The views of a scene show one set of named points, each view turned or mirrored, shifted and resized as a whole, with a little noise and some points left out.
(in the rows, 100 means zero)

Scene 1
View 1
Gedor: 138  86  86  85  99  86  119  103  120  68  99  91  109  107  74  108  84  98  98  93
Viru: 136  90  82  93  100  80  115  111  108  81  121  98  116  96  81  102  91  100  105  87
motu: 100  64  35  80  88  109  91  102  67  52  140  106  101  107  81  160  77  89  107  123
nudal: 141  75  79  90  105  79  103  97  120  71  96  69  106  101  59  105  103  107  99  94
nor: 129  144  77  125  127  73  116  102  103  70  167  113  123  84  107  103  105  101  84  112
lepid: 158  111  83  110  106  85  115  76  104  85  125  114  116  91  115  93  107  99  93  113
bemun: 132  112  56  93  97  111  107  73  100  40  129  115  109  108  102  132  101  90  68  135
Fozek: 162  88  100  121  127  58  110  96  113  107  100  77  107  80  85  79  106  113  123  94
ritef: 129  88  69  91  79  73  111  119  87  100  161  117  140  93  98  90  101  97  102  69
kog: 150  113  103  108  121  89  134  92  106  73  106  124  94  95  116  108  68  93  118  127
puga: 128  86  67  89  74  93  117  110  76  88  154  139  128  102  119  110  79  86  108  95
guv: 133  92  59  123  129  82  89  81  85  75  128  80  93  85  85  125  108  107  111  134
Mader: 135  139  96  101  121  95  134  97  131  39  114  112  108  106  90  116  80  94  78  118
sofoz: 135  108  82  120  135  84  111  90  95  69  116  97  88  89  94  124  80  100  119  134
begad: 120  105  43  121  114  68  85  100  87  82  176  80  126  81  80  107  137  109  83  100
Panep: 130  100  56  106  93  73  94  99  89  90  171  105  137  87  100  95  129  101  86  92
Buput: 153  89  98  99  117  68  113  95  134  78  86  66  109  96  60  88  107  112  100  88
gom: 126  116  79  106  105  55  109  125  123  81  164  84  147  90  68  79  128  110  73  58
gafa: 165  89  74  93  75  88  109  74  98  97  131  122  133  93  124  84  119  95  87  97
dez: 155  99  103  97  113  92  128  82  123  65  78  103  95  101  97  105  79  97  104  122
nin: 136  109  75  86  88  93  118  97  110  62  136  115  128  106  98  105  101  93  73  98
View 2
Panep: 95  87  105  103  93  112  79  111  108  119  49  106  79  110  93  79  100  68  133  87
sofoz: 100  106  88  127  92  122  140  71  113  123  77  112  72  69  97  76  78  115  106  92
gom: 76  66  79  82  93  94  72  99  90  121  60  94  100  117  96  84  90  52  103  99
guv: 100  104  90  120  82  120  119  74  104  138  64  118  49  78  88  72  74  106  129  90
Fozek: 60  129  83  89  83  108  131  88  81  133  79  99  90  99  106  77  61  92  113  99
Mader: 103  74  92  126  98  125  147  75  120  115  101  105  100  70  103  74  103  82  64  102
begad: 94  77  87  101  88  106  66  93  102  130  45  112  60  100  86  81  85  81  136  82
gafa: 91  119  130  101  88  130  118  126  109  117  73  102  91  106  109  69  110  60  131  90
dez: 93  113  102  117  85  131  164  80  104  127  103  102  90  76  109  67  91  83  89  111
Viru: 95  103  91  111  89  105  125  89  94  118  70  89  93  107  99  74  94  77  107  116
Gedor: 101  102  91  117  83  111  139  82  90  127  84  88  85  99  101  67  97  70  98  128
puga: 122  108  118  130  108  111  116  115  121  95  48  91  103  109  98  75  122  86  126  102
kog: 100  111  94  131  102  124  158  79  118  108  86  100  104  74  105  76  91  112  87  97
ritef: 100  101  101  108  102  97  93  113  103  103  45  85  103  125  97  79  109  70  128  105
lepid: 85  105  115  102  93  132  124  105  110  119  83  113  88  85  106  74  93  78  115  81
nudal: 92  103  85  110  72  110  132  75  79  142  82  92  69  100  95  66  84  68  108  129
Buput: 71  106  80  92  72  111  135  76  74  144  92  96  83  98  103  68  74  66  97  122
motu: 151  96  100  162  86  112  124  75  114  122  43  94  48  94  77  64  117  96  134  126
View 3
Mader: 104  127  80  108  115  111  103  104  130  60  78  136  97  119  76  117  116  134  130  137
sofoz: 139  101  85  87  123  118  118  96  135  61  93  106  122  103  98  142  109  118  112  129
Panep: 135  115  123  108  85  111  91  141  112  68  144  91  108  97  105  97  110  103  114  158
bemun: 122  120  118  96  128  124  105  107  121  58  83  125  83  106  98  104  138  94  118  157
ritef: 107  105  133  120  90  92  91  141  99  72  144  92  131  93  88  100  99  103  117  140
puga: 99  93  138  114  108  83  104  126  111  63  121  111  132  100  89  106  113  75  118  142
nor: 138  123  86  111  86  103  104  130  145  58  120  111  111  126  98  115  105  111  124  160
Gedor: 100  110  106  101  122  119  100  105  97  74  101  106  111  84  74  116  110  138  119  114
Fozek: 125  93  76  84  96  123  116  105  116  78  131  85  121  76  87  137  104  157  123  95
begad: 160  127  114  104  93  126  92  137  114  67  137  81  110  98  116  102  98  115  101  168
nin: 103  119  114  109  105  108  95  122  112  66  108  118  96  102  82  98  123  109  125  144
lepid: 117  100  96  93  93  108  114  119  131  67  126  108  100  99  93  117  133  110  133  129
kog: 106  92  82  95  115  95  123  99  139  62  97  123  123  108  82  139  120  112  130  113
gafa: 104  94  121  94  88  103  107  129  117  73  145  103  97  85  92  100  142  96  135  125
dez: 100  99  83  88  122  116  118  92  122  69  91  120  102  90  77  130  129  132  132  104
nudal: 115  113  103  93  123  136  98  105  91  76  107  93  104  72  87  115  107  151  112  114
Buput: 113  111  83  91  102  132  100  107  98  81  119  93  102  73  78  121  107  170  120  101
View 4
ritef: 84  105  61  127  115  99  112  69  80  132  82  137  110  101  112  113  88  104  93  106
nor: 64  106  83  62  100  114  138  76  112  112  99  124  131  107  93  57  86  105  99  89
guv: 115  126  109  66  116  112  113  123  92  85  84  93  155  88  109  74  104  115  114  102
Viru: 85  107  103  106  121  83  124  89  90  95  63  127  124  98  123  109  87  117  85  95
Gedor: 91  111  115  102  120  76  126  96  89  82  58  126  127  95  130  116  90  114  85  86
gom: 59  96  84  113  146  109  138  48  117  123  69  129  117  92  104  87  60  124  94  137
nin: 81  112  91  87  108  90  151  68  102  80  76  151  117  94  138  97  66  77  107  86
kog: 80  113  121  61  85  68  131  101  93  78  81  127  133  108  115  93  111  102  74  43
gafa: 99  130  87  110  110  85  124  55  87  93  107  130  115  79  113  111  104  60  95  90
nudal: 102  115  127  101  138  85  132  101  94  68  48  112  136  82  137  113  81  121  95  110
Fozek: 79  121  141  101  138  73  116  81  101  90  79  92  138  79  92  107  117  127  68  103
Mader: 65  103  116  52  99  86  160  92  115  69  60  144  132  109  133  75  69  105  95  64
Buput: 82  115  146  100  147  71  135  82  108  69  52  107  134  77  124  109  87  125  77  108
sofoz: 94  116  121  56  99  94  121  122  95  80  77  107  149  105  111  77  108  119  91  70
Panep: 91  116  63  106  122  119  120  67  94  121  97  123  123  88  105  86  84  93  114  120
puga: 97  112  57  110  83  92  110  90  67  120  86  148  113  114  123  110  96  87  99  71
begad: 98  115  70  90  132  139  120  84  103  120  91  104  140  87  100  67  80  117  122  136
bemun: 112  120  84  59  92  110  146  102  94  67  80  143  135  98  144  77  69  72  131  77
lepid: 87  125  103  79  106  86  133  70  99  86  99  122  128  86  107  91  104  80  94  81
motu: 139  115  62  89  92  118  106  152  61  92  54  133  140  115  152  98  77  109  134  84
View 5
nudal: 103  93  96  144  114  89  109  98  100  113  96  94  90  107  83  101  107  107  82  89
sofoz: 87  90  93  119  93  90  101  97  70  110  104  95  102  114  71  91  88  98  72  105
gafa: 113  97  109  111  85  84  109  95  93  103  102  89  90  89  106  89  118  93  108  124
ritef: 125  83  108  112  115  75  94  108  82  96  93  91  73  76  107  91  92  82  107  112
Gedor: 106  98  94  138  112  84  112  85  90  105  101  90  86  99  79  95  105  110  86  97
dez: 90  106  91  132  92  91  121  79  83  105  107  87  99  106  73  87  112  112  78  106
Panep: 119  75  110  105  106  83  96  119  87  101  99  99  78  95  105  92  99  89  103  117
Fozek: 95  98  98  131  102  100  121  106  92  116  88  84  100  90  90  82  102  75  75  91
Viru: 108  93  97  130  115  83  108  95  85  102  97  90  84  92  88  91  98  97  88  100
motu: 108  82  96  125  106  58  62  85  76  108  111  105  94  118  82  124  84  115  97  107
bemun: 104  82  102  109  89  81  95  93  79  98  120  105  89  124  80  101  109  130  96  123
puga: 116  94  101  111  100  64  87  84  69  95  105  92  85  85  94  95  92  95  107  125
nor: 103  76  104  98  101  95  109  117  64  93  107  100  79  103  83  74  89  98  84  122
nin: 114  87  103  115  106  84  108  96  83  94  109  96  77  101  87  90  109  115  99  119
gom: 124  73  107  118  130  95  118  126  91  95  93  97  60  88  97  80  99  94  92  102
Buput: 100  96  95  142  114  101  126  101  102  113  93  90  89  100  82  88  111  102  77  85
guv: 91  80  99  117  93  90  90  111  84  119  102  100  104  121  83  103  90  93  76  100

Which points are out of place in each view (at most two, in the order of its rows)? Write - if all are in place.
view 1 | -
view 2 | Mader, kog
view 3 | Fozek
view 4 | Gedor, nin
view 5 | ritef
